A landscape with many peaks, sampled at points; each row gives a point and its height.
A climber steps from a point to the highest of its 3 nearest points, and stops where none of them is higher. Distance is the straight distance between rows; heights are no part of it.
tuko: [-1.42  1.09  1.23 -0.37  1.99 -0.28 -0.68  0.53  0.86 -0.56 -0.16 -1.26
 -0.45 -1.14  1.61 -0.66 -0.43  0.44  0.38 -1.69 -0.04]  (h 74.7)
zudu: [-0.87 -0.86  2.05  0.07 -0.36 -0.12 -1.27 -0.96 -0.10 -0.34 -1.48  1.50
  0.08 -0.11  1.85 -1.20 -0.86  3.19 -0.41  1.33 -1.10]  (h 83.9)
lamo: [-1.67  0.30  1.98  0.31  1.08 -1.48  0.94 -2.36  0.90 -1.75 -1.23  1.57
  1.10 -3.15  1.34 -3.48  0.09  5.70  2.12 -2.02 -0.82]  (h 77.7)
guzo: [-1.59  1.02  0.18 -2.76 -0.21 -1.06  4.73 -0.77  0.63  0.02 -0.24  1.69
  1.59 -3.12 -0.57 -1.11 -1.47 -1.82 -2.15 -1.97 -2.12]  (h 58.3)
ruze: [-2.90  0.34 -0.69  1.73  2.34  0.74 -0.62  3.17  1.08 -2.06  1.31 -2.90
 -0.80  0.48 -0.38  1.45 -0.66 -1.13 -2.42 -0.64  2.56]  (h 35.0)
robu: [ 0.46  0.56 -0.98 -1.47 -2.26 -0.57  4.50 -0.18 -1.17  1.94 -0.50  0.87
  1.90 -3.24 -2.42 -0.43 -2.78 -3.04  0.21  1.63 -0.94]  (h 54.0)
Pizul: [-0.12  1.74  0.29 -1.19  0.83  0.89  3.84  1.46 -0.03 -1.45  0.47  0.38
 -1.49 -2.04 -1.37 -0.08 -1.46 -2.13 -1.57 -0.44 -0.14]  (h 88.1)
dobu: [ 2.21  0.35 -1.79  0.78 -0.49  0.96  1.14  0.83  0.63  0.88  0.59 -0.49
  0.69  2.35 -2.29  3.32  0.64 -2.76 -0.68 -0.25  0.40]  (h 58.2)
lin: [-0.66  1.37  2.26  0.22  1.05 -1.16 -1.90 -0.19  1.29 -0.54 -0.77  2.28
  0.23 -0.13  1.67 -2.02  0.43  4.61  1.32 -0.87 -0.04]  (h 82.1)
Paka: [ 2.97 -2.87 -0.68  0.81 -2.72  1.55 -3.72  0.10 -0.26  0.70 -0.05 -1.19
  0.66  2.66  0.42  0.29  0.36  0.67 -0.52 -0.16  0.37]  (h 7.1)
vog: [-1.91  1.91 -0.92  1.73  3.44  1.07 -1.68  1.88 -0.70 -1.85  2.13 -2.35
 -1.70  0.57  0.46  1.03 -0.13  1.30 -1.04 -0.08  1.37]  (h 51.6)
feb: [-3.33  1.33 -0.12  0.99  3.95 -0.54 -2.04  2.34  1.36 -1.97  2.23 -3.06
 -1.76  0.50  0.94  2.67 -0.58  0.59 -1.51 -0.26  1.00]  (h 36.3)
Tasu: [ 1.97  0.00 -2.37 -0.02 -2.21 -0.11  2.64 -0.85 -1.35  2.24  0.31  1.66
  1.19 -0.68 -1.70 -0.37 -0.23 -0.84  2.11  1.88 -0.78]  (h 76.9)
Bufi: [ 2.48  0.73 -0.71  1.94 -0.69  0.16  0.21 -0.21  1.45  0.87  0.27 -0.52
  0.02  3.60 -1.61  2.65  1.03 -2.20 -1.18  0.36 -0.58]  (h 56.1)
Fogod: [-1.60  1.71  1.47 -0.68  2.40 -0.08  0.08  0.74  2.10 -0.15  0.15 -0.92
 -1.08 -2.05  0.21  0.62 -1.48 -1.42 -0.43 -1.18 -0.34]  (h 61.9)
fevo: [ 0.82  0.00  0.93  0.13  0.02 -0.59 -0.96  0.18  0.39  0.62  0.80  0.18
  0.48 -0.02  0.32 -0.42 -0.45  0.68  0.44  1.29 -0.09]  (h 68.4)
kupez: [ 0.23  1.18 -0.74  3.36  1.73  0.70 -3.38  0.03  0.02 -0.02  2.07 -1.38
 -1.11  2.47  0.23  1.94  0.75  1.02  0.11  0.24  0.26]  (h 35.1)
fev: [-2.12  0.15  1.86  0.09  1.43 -3.51  2.30 -0.59  2.15 -0.87 -2.54  1.97
  1.27 -3.32  1.82 -2.86 -0.59  4.88  1.43 -2.82 -0.93]  (h 77.1)
Ketik: [ 2.36 -2.91 -1.40 -1.45 -3.81  0.43 -0.14 -2.49 -3.49  1.83 -2.02  1.21
  2.39 -1.25  0.13 -0.02  0.45 -0.39  0.71  1.21 -0.58]  (h 34.4)
fur: [ 0.86 -2.50 -0.82  2.71  0.05  0.43 -4.83 -0.35 -1.72 -0.93  1.38 -0.55
 -2.30  3.85  1.35  1.23  0.99  1.18 -0.68 -0.83  0.49]  (h 6.6)
bib: [ 0.13  0.84 -0.10  0.95  1.08  0.12 -0.32  0.37  1.36 -0.24  1.65 -1.03
 -1.49 -0.81 -1.04  1.29 -0.43 -1.77  0.62  0.18  0.15]  (h 64.9)
kori: [-1.02  0.69  1.58  0.47  2.52 -1.45  1.22 -0.57  0.00 -0.10 -1.40  0.12
  0.84 -2.68  2.28 -2.01 -0.68  3.56  0.89 -2.25 -1.36]  (h 76.7)
pel: [ 0.16 -1.41  1.50  0.03 -1.07 -0.43 -2.84 -1.15 -0.66 -0.53  0.91  1.42
  0.31  0.33  1.82 -1.29  0.52  2.62  0.63  0.42 -0.35]  (h 84.8)
buneb: [-3.33  1.58  0.04  0.47  2.21  1.15 -0.74  1.16  1.56 -1.41  0.24 -0.35
 -0.19 -0.92  0.61  1.13 -0.25 -0.77 -1.61 -1.07  0.82]  (h 44.3)
gol: [-0.22  1.00  0.55 -1.60 -1.65 -1.99  2.66 -0.15 -0.23  0.62 -3.45  1.81
  0.86 -2.97 -0.57 -2.57 -1.12  0.24  0.55 -1.01 -1.79]  (h 77.5)
tuz: [ 1.04  0.04 -0.66 -1.13 -1.99  1.21  3.98  0.60 -1.33  0.30  0.57  1.16
  1.61 -1.73 -1.91  0.32 -1.72 -2.48 -0.91  1.10 -0.20]  (h 55.9)
Renad: [ 0.84  0.65 -0.42  1.77  0.79 -0.20 -0.63  0.94  0.33  0.31  0.77 -0.38
 -0.38  0.85 -0.63  0.80  1.38 -0.69  0.31  0.42  0.58]  (h 63.2)
fere: [-1.32 -0.73  1.30 -0.18  2.28 -1.07  0.56 -0.20  1.29 -1.04 -0.64 -1.81
 -0.49 -2.00  1.23 -1.22 -0.94 -0.47  0.21 -2.93 -1.60]  (h 70.3)
Mirup: [ 2.13  0.13 -0.93  2.00  0.24  2.68 -0.68  0.99  0.51  0.91  0.16 -1.84
 -0.51  4.45 -1.54  2.90  1.17 -2.77 -1.11  1.94  0.67]  (h 57.5)
bon: [ 1.31 -2.20  0.56  1.30 -0.31  0.86 -2.77 -1.11 -0.22  0.05  2.15  0.96
 -0.66  1.50  0.45  0.02 -0.22  1.80 -0.34  0.35 -0.54]  (h 64.2)
suni: [-0.43  1.29 -1.15  2.94  1.51  1.19 -2.89  1.03  0.81 -0.21  2.08 -2.85
 -0.41  1.67 -0.61  3.27  0.78 -0.37 -1.54 -0.24  1.89]  (h 36.6)
zav: [-1.66  1.56  1.20  0.36  2.09  0.22 -2.05  0.26  0.55 -1.42  1.07  0.36
 -1.48 -0.18  1.55 -0.27  0.38  2.33  0.09 -0.85 -0.73]  (h 70.7)
bapev: [ 2.74 -2.76 -1.45  0.94 -2.89  2.56 -2.35 -0.21 -1.22  0.63 -0.06 -1.75
  0.65  2.95 -0.87 -1.60  0.13 -1.20 -0.92  0.88  1.20]  (h 16.7)
Fop: [-2.89  1.02  0.17 -0.61  4.39  0.75 -1.33  1.46  0.30 -1.64  0.51 -1.52
 -1.11  0.09  1.88  0.23 -0.23  0.83 -0.95 -0.48  0.96]  (h 35.9)
dodil: [ 1.52  0.60 -1.20  1.40 -0.33  0.46  1.37  0.29  0.01 -0.84  1.18 -0.35
 -0.19  0.82 -3.23  2.10  0.71 -3.58 -1.45  0.07 -0.29]  (h 55.8)
Rere: [-1.58  0.87 -0.23  1.89  2.41  1.19 -1.42  2.18  0.64 -0.67  2.00 -2.17
 -0.12  0.20 -0.69  2.95  0.80  0.08 -0.49 -0.65  1.87]  (h 40.8)
kobi: [ 0.88  0.15 -1.37  3.08  1.93  1.51 -2.60  0.96 -0.32  0.91  2.00 -1.46
 -0.16  3.14 -0.58  2.88  0.59 -0.58 -0.33  0.57  1.77]  (h 35.5)
Netef: [ 0.05  0.93  0.69 -1.53 -1.43 -1.44  1.85 -0.21 -0.29  0.55 -2.52  1.13
  0.30 -1.97 -0.02 -2.30 -0.38 -1.19  1.64  0.93 -1.55]  (h 80.3)
lepel: [ 1.21  1.16 -1.85 -0.35 -0.43  0.54  2.40  1.18 -0.22  0.31  0.61 -0.09
 -0.72 -0.20 -1.88  1.01 -0.76 -3.02  0.48 -0.18 -1.03]  (h 53.1)
Labub: [ 1.25 -0.50 -2.82 -0.60 -1.96  0.38  1.24 -0.81 -2.11  0.88 -0.68 -0.16
  2.17  2.20 -0.93  1.10  0.77 -1.92 -0.17  1.79 -0.38]  (h 55.3)
lok: [ 0.38  1.02  1.12  1.71  2.32  0.97 -1.43  0.60  0.27  0.29  1.72 -1.78
 -1.07  0.58  0.01  1.69  0.02  0.11 -0.77  0.03  0.87]  (h 53.0)
vudin: [-4.22  1.07  0.57 -0.09  3.24  0.54  0.01  1.75  1.66 -3.42  0.07 -2.19
  0.01 -0.82  1.71  0.62 -0.49 -0.23 -2.30 -2.53  0.54]  (h 50.9)
Pugo: [ 2.20  1.67 -2.27 -0.32 -0.98  0.56  2.29  1.21 -0.44  0.27  0.80  0.73
  0.38  1.01 -3.93  2.22 -0.49 -2.43 -1.78  0.73  0.43]  (h 32.5)
Pavod: [-0.48 -1.82  0.55 -2.94 -3.20 -0.58  0.64 -2.40 -1.71  1.05 -2.95  2.29
  0.69 -2.33  1.89 -1.66  0.66  2.23  1.87  2.36 -1.06]  (h 74.3)
Zigaz: [ 2.96  0.08 -1.07  0.48 -0.69  1.85  1.10  0.75 -0.31 -0.39 -0.20 -1.69
 -0.99  5.28 -1.89  2.15  0.25 -2.88 -0.61  2.18  1.69]  (h 54.1)
Moti: [-0.91  0.47  1.50 -0.34  1.67 -2.57  3.95 -1.45  1.38 -1.48 -0.83  1.33
 -0.22 -3.91  0.85 -1.86 -0.47  2.57  0.97 -2.77 -0.71]  (h 69.1)
pip: [-1.60 -0.68  0.44  0.84  3.15 -0.85 -4.20 -0.19 -1.03 -1.16  1.53 -0.11
 -2.94  3.63  1.67  1.06  1.43  3.43  1.05  0.17  0.37]  (h 68.1)
Sevar: [-2.29  1.40 -0.21  1.70  3.25  1.11 -1.71  1.63 -0.11 -1.31  2.37 -2.11
 -0.90 -0.21  1.45  0.28 -0.05  0.29 -0.33 -0.61  0.61]  (h 40.2)
vof: [-2.72  1.07  1.18 -0.52  2.08 -1.56  3.49 -0.90  1.41 -1.04 -2.20  0.22
 -0.51 -3.38 -0.18 -1.13 -0.68 -0.95 -1.01 -3.34 -0.46]  (h 73.7)
sisag: [-0.16  1.83  1.70 -1.34  2.36  0.17  0.46  0.30  0.74 -0.26 -1.43 -0.16
  0.28 -1.67  0.99 -1.12 -0.55  1.15  0.80 -1.48 -0.99]  (h 78.6)
Bap: [ 1.12 -1.35 -1.03 -0.63 -0.78 -0.54  0.47 -0.36 -0.25  0.00  0.71  0.26
  0.60  0.14 -0.37 -0.70  0.95  0.06  1.32  1.73 -0.32]  (h 74.6)
res: [-1.64  1.73  1.69 -0.05  2.14 -0.22  0.35 -0.08  0.56 -1.21 -1.03  0.12
  0.71 -2.27  1.73 -0.07 -0.97  2.00  0.70 -2.24 -0.55]  (h 77.4)
lomi: [ 2.25 -1.00 -1.20  2.32 -1.40  1.52 -2.07  0.68  0.88 -0.15  1.66 -2.89
 -1.17  4.37 -1.17  1.97  0.70 -0.61 -0.85  0.55  1.55]  (h 53.5)
Mos: [ 1.71 -1.52  0.53  1.10 -1.46  0.14 -3.23 -1.09 -1.02 -0.14  2.58 -0.24
 -0.97  1.59  0.25 -1.07  0.78  2.33 -0.17  1.05 -0.14]  (h 65.8)
tubu: [-4.07  0.80  0.41  0.33  3.34  0.71 -0.76  3.26  1.60 -1.60  1.39 -2.78
 -1.55  0.00  0.75  1.07 -0.32  0.24 -2.42 -2.25  1.10]  (h 42.7)
Zabo: [ 0.97  1.16  2.11 -0.38 -0.55 -1.13  0.67  0.37  1.40  0.11 -1.29  0.20
 -0.07 -0.26  0.39 -2.48  0.19  0.73  1.08 -0.21 -0.28]  (h 81.7)
bog: [ 1.57 -0.77 -0.33  0.65 -2.00 -0.16 -1.58 -0.35 -0.40  0.59  0.39  0.90
  1.38  0.64 -0.72 -0.81  0.43 -1.02  0.62  0.86 -0.03]  (h 69.7)
fak: [-0.43  0.26 -0.49 -0.27  1.41  0.58  1.83  2.21  1.16 -0.91  0.72 -0.93
 -1.21 -1.81 -0.12  1.29 -0.65 -2.79 -1.21 -1.19  0.46]  (h 70.4)
lafad: [-1.54  0.20  1.79 -0.55 -1.30 -2.41  0.76 -0.64  1.93  0.63 -1.99  0.95
  2.31 -2.20  1.29 -2.55 -0.26  2.85  1.47 -0.86 -1.86]  (h 79.3)
sak: [-2.51  0.94 -0.48  1.23  3.21  0.96 -2.94  2.74  0.85 -0.78  1.65 -1.93
 -1.88  1.73  1.28  1.84  0.80  2.22 -0.66 -1.36  2.59]  (h 70.5)
sive: [-1.96  0.07 -0.74  1.67  2.67  1.19 -1.49  3.57  1.33 -0.51  1.75 -2.94
 -0.88  0.12 -1.04  3.39  0.39 -0.58 -1.78 -0.68  2.83]  (h 36.2)
Givov: [ 2.18  0.25 -1.09  1.80  1.24  1.80  0.88  1.57 -0.08 -0.49  0.56 -1.82
 -0.70  2.72 -2.58  2.92  1.35 -3.01 -1.44 -0.06  1.90]  (h 61.5)
kezal: [ 1.40  1.04 -1.94 -1.32 -1.34 -0.05  2.83 -0.23 -0.90  0.91 -0.51  1.24
  0.28 -2.24 -1.12 -1.72 -0.23 -2.29  1.19  0.83 -1.15]  (h 78.8)
bub: [ 2.63 -3.93 -2.33 -0.10 -3.34  1.88 -2.49 -0.17 -1.15  1.59 -1.46 -0.65
  0.99  3.54 -0.33 -0.13  0.45 -0.34 -0.12  0.84  1.19]  (h 4.5)
tevo: [ 0.17  0.57  0.84 -1.76  0.72  0.45  0.97  0.68  1.01  0.46 -0.54  0.99
 -0.71 -1.07 -0.30 -0.54 -0.19 -1.12  1.44  0.58 -0.44]  (h 70.6)
vezo: [-0.65  1.63  0.97 -0.93  0.26 -0.76  1.62  0.45  0.62 -0.26 -0.24  0.66
 -0.25 -1.49  0.31 -1.40  0.21  0.05  0.84 -0.66 -1.12]  (h 80.1)
kuf: [-0.18  1.82  0.91 -1.35 -0.66 -0.36  1.88 -0.27 -0.26 -0.20 -1.69  1.60
  0.21 -2.00  0.07 -0.95 -0.14 -1.46  0.05 -0.18 -0.27]  (h 79.5)
nitif: [-0.29  0.68  1.81  0.31  0.63 -0.40 -1.04 -0.51  0.62  0.26 -1.35  0.96
  0.05 -0.66  1.47 -1.49 -0.25  2.53  0.79 -0.75 -0.87]  (h 83.1)
gov: [-0.41  0.25 -1.29 -2.08 -1.92 -1.61  1.44 -0.54 -1.25  0.88 -0.38  1.87
  0.15 -1.12 -0.58 -1.54 -0.21 -0.15  2.06  1.92 -1.34]  (h 80.0)
medo: [-1.20  0.77 -1.19  2.06  1.71  1.04 -0.93  1.38  1.28 -1.40  1.04 -2.47
  0.22  2.46 -3.18  3.93  0.87 -2.57 -2.02  0.53  1.55]  (h 35.2)
lasar: [ 0.79 -1.71 -0.52  0.94 -2.57  0.35 -0.55  0.42  0.05  0.62  1.77 -0.01
  0.61  2.53 -1.30  0.27  1.38 -1.29  0.54 -0.08 -0.39]  (h 68.9)
Nub: [-0.52  1.30  0.12  0.23  2.97  0.60 -1.79  1.00 -0.43 -0.63 -0.21 -0.71
 -1.00  0.02  1.62  0.72 -0.12  1.92 -0.37  0.08 -0.47]  (h 64.3)
Mitak: [-1.56  1.30  1.02 -0.22  0.88 -1.50  1.48 -0.98  0.70 -0.45 -1.32  1.09
 -0.05 -2.73  1.48 -1.62 -0.02  0.59 -0.29 -2.10 -1.76]  (h 79.0)
nuka: [ 1.87 -3.04 -1.02 -1.15 -4.39  0.45 -0.14 -1.92 -1.49  0.90 -0.51  0.72
  1.17 -0.33  0.57 -1.08  0.61 -0.86  1.61  1.58 -0.25]  (h 46.7)
razi: [ 0.45  1.45 -0.41 -2.91 -1.90 -0.27  4.33  0.98 -0.43  1.48  0.21  1.18
  0.73 -1.99 -1.52 -0.84 -1.20 -1.75 -1.28 -0.34 -0.72]  (h 62.1)
Venet: [ 1.20  1.20 -1.41 -1.70 -2.33 -0.35  4.03 -0.68 -1.45  2.06 -1.31  1.66
  1.59 -2.21 -1.59 -1.28 -2.28 -1.22  0.42  2.58 -2.19]  (h 59.4)
Dela: [-1.59  0.79  0.23  0.47  2.53  0.23 -2.59 -0.10 -0.06 -0.66  0.49  0.13
 -1.77  1.01  2.93  0.46  0.50  2.61  0.64 -0.39  0.27]  (h 69.2)
kede: [-1.66 -0.03  0.26  0.51  1.75  0.10  1.17  0.07  0.65 -0.56  0.13 -2.01
 -2.00 -0.83  0.25  1.41 -0.65 -2.21 -0.98 -0.88  1.23]  (h 63.1)
loka: [ 1.04  1.30 -1.10 -2.67 -3.12 -0.20  2.57  0.28 -0.53  1.48 -1.18  1.70
  1.03 -1.12 -0.48 -1.80 -0.76 -2.15  0.44  0.95 -0.55]  (h 73.5)
vek: [ 1.23 -0.91 -1.59 -2.36 -2.69 -0.60  1.53 -2.17 -1.40  2.25 -1.52  2.31
  0.93 -0.94 -0.10  0.44  0.57 -0.49  1.59  2.69 -0.50]  (h 32.9)
Nefa: [-3.96  0.88  2.27 -0.25  2.50 -0.22  2.22 -1.55  2.19 -0.73 -1.07 -0.42
  0.28 -2.72  1.44 -1.45 -1.27  0.45 -0.56 -4.39 -0.46]  (h 67.8)
mun: [ 0.29 -0.73  1.54 -1.38 -0.72 -2.29 -2.63 -1.72 -0.39  0.29 -0.26  1.71
  0.74 -1.22  0.72 -0.69 -0.37  3.11  1.18  0.69 -0.45]  (h 82.9)
zeto: [ 3.42 -1.26 -1.56  0.19 -2.68  1.19  1.15 -0.27  0.57  0.68 -0.34 -1.10
  0.70  4.16 -2.54  1.28  0.89 -2.51  0.05  1.56  0.41]  (h 51.8)
naf: [ 0.59 -0.45 -0.41  1.69  1.77 -0.30  0.33  0.84  0.80  0.08  0.76 -0.70
 -0.16  0.65 -2.12  3.16  0.58 -2.21 -0.33  0.28  1.79]  (h 62.6)
Lilug: [-1.97  1.38  0.46 -2.46  1.08 -1.66  3.62 -0.95  1.05 -0.45 -1.37  1.07
  0.67 -2.98  0.11 -1.35 -1.42 -1.53 -0.92 -3.49 -1.84]  (h 66.8)
Dezuf: [-0.52 -0.45  1.72 -1.43 -1.61 -0.40 -0.95 -0.56  0.73  0.80 -2.53  2.06
  1.54 -0.96  1.24 -2.50 -0.29  2.94  0.69  1.13 -0.96]  (h 82.0)
puve: [ 0.82 -0.13  0.67  1.79  0.60  0.60 -1.03  0.97  0.31  0.74  0.97  0.23
 -0.52  0.02 -0.43 -0.18 -0.11 -0.99 -0.13  1.24  0.56]  (h 61.0)
doz: [ 2.96 -3.24 -1.48  0.89 -2.44  2.31 -1.93 -0.02 -0.51  0.07  0.39 -1.40
  0.80  4.83 -0.63  0.70  0.67 -1.44 -0.82  1.39  1.68]  (h 33.1)
neka: [ 1.75 -2.34 -1.07 -0.32 -3.15  0.04 -1.17 -1.38 -0.98  0.50  0.02  0.69
  1.09  1.50 -0.03 -0.11  1.16 -1.62 -0.30  0.85 -0.47]  (h 67.1)
Div: [ 0.09  1.61  0.11 -2.32 -1.83 -0.06  4.78  0.37 -0.50 -0.11 -2.86  2.06
  0.68 -2.03 -1.19 -1.61 -2.77 -2.25 -1.14  0.61 -1.65]  (h 83.3)
rute: [ 2.39  0.26 -1.26  0.57 -1.88 -0.96  2.14  1.30 -1.63  0.82  0.08  1.13
  1.19 -1.24 -3.45  1.04 -0.59 -1.89 -0.13  1.68 -0.63]  (h 53.7)
zuvap: [ 1.57  0.28 -1.30  0.05 -1.17 -0.72  0.68 -0.70  0.12  0.04 -0.20 -0.66
  1.33  1.82 -1.99  1.44  0.62 -2.41  0.51  0.19 -0.58]  (h 55.7)
Zevo: [-0.50  0.90 -0.91  1.31  1.56  0.46  0.79  1.43 -0.06 -1.80  1.78 -1.53
 -1.30 -0.90 -1.56  2.30 -0.30 -2.49 -0.64 -0.86  1.71]  (h 66.9)
Gufog: [ 3.46 -3.89 -2.56  0.76 -3.48  2.38 -2.93  1.47 -2.70  0.47  0.56 -3.06
 -1.04  3.68 -0.34  0.06 -0.15 -1.22  0.54  0.92  2.82]  (h 2.4)
Lamib: [ 2.88 -1.94 -1.65  0.93 -3.66  0.84 -1.51  0.69  0.87 -0.09  0.73 -1.45
  1.13  3.05 -1.03  0.71  0.36 -1.86 -1.57  2.06  0.76]  (h 45.0)
naz: [-2.69  0.22  1.75 -0.72  1.48 -1.50  4.61 -3.26  1.62 -1.52 -0.94  1.05
 -0.72 -2.81  0.16 -1.42 -0.08  0.95 -0.09 -3.51 -0.63]  (h 60.1)
Zemon: [ 2.16 -1.31 -0.06  1.46 -0.45  0.50 -1.70 -0.72 -0.03  1.22  0.96 -0.50
  0.73  3.06 -0.42  0.86  1.42 -1.53 -1.35  0.17  0.49]  (h 68.2)
tesun: [-1.21  1.31  2.72 -1.44  0.09 -2.48  1.04 -1.47  1.26  0.22 -1.73  1.31
  2.01 -3.20  0.54 -2.73 -0.56  2.08  1.45 -1.42 -0.83]  (h 76.8)
tif: [-0.06 -1.82  0.28 -1.55 -2.60 -0.83 -1.19 -2.27 -0.82  1.51 -1.44  1.26
  1.01 -0.88  1.45 -1.14 -0.16  1.55  1.55  2.32 -0.73]  (h 77.2)
Ves: [ 0.06  0.29  1.61  0.78  1.46  0.04 -1.98  0.24 -0.13 -0.25  0.63 -0.47
 -1.28 -0.20  1.88  0.11  0.16  2.22  1.50  0.43  0.63]  (h 67.9)
rus: [ 2.48  1.11 -2.16 -0.12 -0.76  1.23  2.48  1.27 -1.17  0.94  0.64 -0.57
  1.46  2.37 -2.94  2.24  0.41 -3.13 -0.91  1.04 -0.33]  (h 50.6)
gaman: [-2.09  1.40  0.04  1.94  2.49 -0.52 -3.32  0.67  0.95 -1.48  1.72 -1.43
 -3.28  2.06  0.66  1.14  0.59  2.33 -0.60 -0.70  1.73]  (h 89.2)
gite: [ 0.15 -1.16 -1.08  1.49  1.09  0.40 -2.60 -0.45 -0.13  0.82  1.89  0.19
 -0.80  1.73  0.89 -0.03  1.45  1.49  0.11  0.12  1.14]  (h 60.4)
musa: [ 1.42 -2.50  0.35  0.62 -2.74  0.38 -1.76 -1.37 -1.43  0.68  1.54  0.04
  0.78  0.97  0.09 -1.10  0.55  0.21  0.90  1.22  0.35]  (h 68.0)
teru: [ 0.31 -1.71  0.73  2.05  2.35  0.14 -4.55  0.02 -0.40 -0.56  1.89  0.18
 -2.95  1.87  2.20  0.13 -0.12  3.50  0.37 -0.26  0.73]  (h 78.1)
podul: [ 0.13  0.13  1.34 -1.12 -0.81 -1.13 -0.68 -0.49  0.27  0.35  0.48  1.18
  0.42 -1.12 -0.16 -1.37 -0.22  0.87  0.82  1.25 -0.25]  (h 77.3)
murim: [ 2.77 -2.65 -1.18  1.78 -1.64  1.94 -4.47  0.02 -1.44  0.09  1.40 -0.72
 -0.51  4.02  0.46  0.85  1.65  0.07 -1.93  0.23  1.89]  (h 6.7)
gesad: [ 0.07  1.44 -0.76 -2.78 -1.67 -0.46  3.63 -1.30 -1.15  2.30 -3.16  2.63
  1.61 -2.45 -0.86 -1.99 -0.23 -0.37  0.72  2.00 -0.32]  (h 47.7)
veg: [-0.34 -1.72  0.71  0.35  0.22  0.53 -3.79 -1.02 -1.05 -0.98  1.62  0.64
 -1.57  1.77  2.78  0.00  0.30  2.94  0.67 -0.60 -0.63]  (h 83.7)
Daki: [ 0.16 -1.48  0.48 -1.88 -1.82 -2.40  0.23 -3.01 -1.47  1.87 -3.37  3.20
  1.88 -2.45  1.26 -1.68  0.79  3.42  1.70  1.55 -1.45]  (h 62.7)
pof: [-4.96  0.85  1.73 -1.37  2.97  0.64  1.35  0.62  2.11 -1.51 -0.55 -1.31
 -1.29 -1.27  0.66  1.20  0.01 -1.75 -2.66 -2.11  0.10]  (h 54.8)
Mezez: [-1.92 -0.04  3.19 -0.16 -0.64 -3.43 -0.34 -1.06  0.45 -0.16 -1.81  2.09
  1.64 -1.91  2.06 -2.33  0.31  4.93  1.48 -0.75 -0.16]  (h 78.0)
Kef: [ 1.16 -0.44 -0.77 -0.26 -1.37 -1.47  1.51 -0.57 -0.65  0.62  0.48  0.60
 -0.48 -0.18 -0.50 -0.43  0.10 -0.14  1.02  0.49 -0.20]  (h 78.9)
sagi: [-1.18 -0.36  2.40 -0.06  1.67 -0.82 -3.09 -0.67  0.60 -1.71 -0.52  1.06
 -1.38  0.95  2.52 -1.90  0.14  3.90  1.16 -0.60 -1.10]  (h 88.8)
vuf: [ 0.13 -1.50 -0.39 -1.41 -2.14 -0.55 -0.14 -1.04 -0.71  1.00 -0.21  1.20
  0.87  0.24  0.46 -1.08  0.51  0.76  1.62  1.93  0.15]  (h 73.6)
mika: [ 1.83 -2.33 -0.79 -2.98 -3.89 -0.39  1.76 -2.93 -3.44  2.57 -2.26  3.01
  0.37 -2.08  1.36 -1.01  1.06  0.18  0.90  1.77 -1.40]  (h 33.3)
vovid: [ 2.41 -3.52 -0.80  1.32 -2.76  2.69 -1.47  0.39 -1.23 -0.24  1.12 -2.71
  0.29  4.44 -1.41  0.64  0.87 -2.24 -0.15  1.40  1.63]  (h 23.6)
beve: [-1.92  1.56  0.67 -1.42  1.27  0.19  1.97  0.36  1.47 -1.67 -0.74  0.83
  0.09 -2.47  0.08 -0.76 -0.50 -0.89  0.51 -3.18 -0.50]  (h 77.6)
boko: [ 1.20  1.82 -1.77 -1.21 -1.74 -0.18  2.93  0.51 -2.47  2.37 -0.45  0.77
  1.40 -1.70 -1.84 -1.06 -1.03 -2.22  0.11  1.03 -0.69]  (h 75.3)
Sadu: [-2.28  0.75  0.30  1.34  3.80  0.13 -3.62  0.27 -0.61 -1.59  1.68 -0.42
 -2.30  2.45  1.80  0.54  0.16  2.29 -0.18  0.29  1.88]  (h 70.2)
lon: [-3.17  0.57  0.95 -1.58  1.90  0.70  3.55  0.56  1.20 -1.33 -0.11 -1.15
 -0.16 -2.80  0.68 -0.07 -0.92 -2.49 -0.95 -2.94 -0.71]  (h 65.6)
kuz: [-0.12 -0.12  1.32  0.60  0.66 -0.33 -2.78  0.26  0.81  0.12  1.62 -0.24
 -0.74  0.59  0.12  0.64  0.87  1.68  0.64  0.96 -0.06]  (h 65.7)
Fozi: [-0.14  0.02  1.15 -2.58 -1.97 -0.92  1.13 -1.51  0.72  1.33 -2.53  1.34
  0.77 -2.07  0.37 -1.33 -0.50  1.11  1.36  1.18 -0.57]  (h 80.6)
Nim: [ 1.88 -0.61 -0.99 -2.03 -3.24 -0.11  2.12 -2.17 -3.23  2.87 -1.72  2.73
  1.78 -1.33 -0.39 -0.94  0.27 -0.45  0.84  1.82 -1.68]  (h 32.3)

Where does a climber stop that starts at each point below?
sive | Pizul
gesad | pel
Zigaz | Pizul
tesun | pel
suni | Pizul
Pavod | pel
kuf | pel
Mirup | Pizul
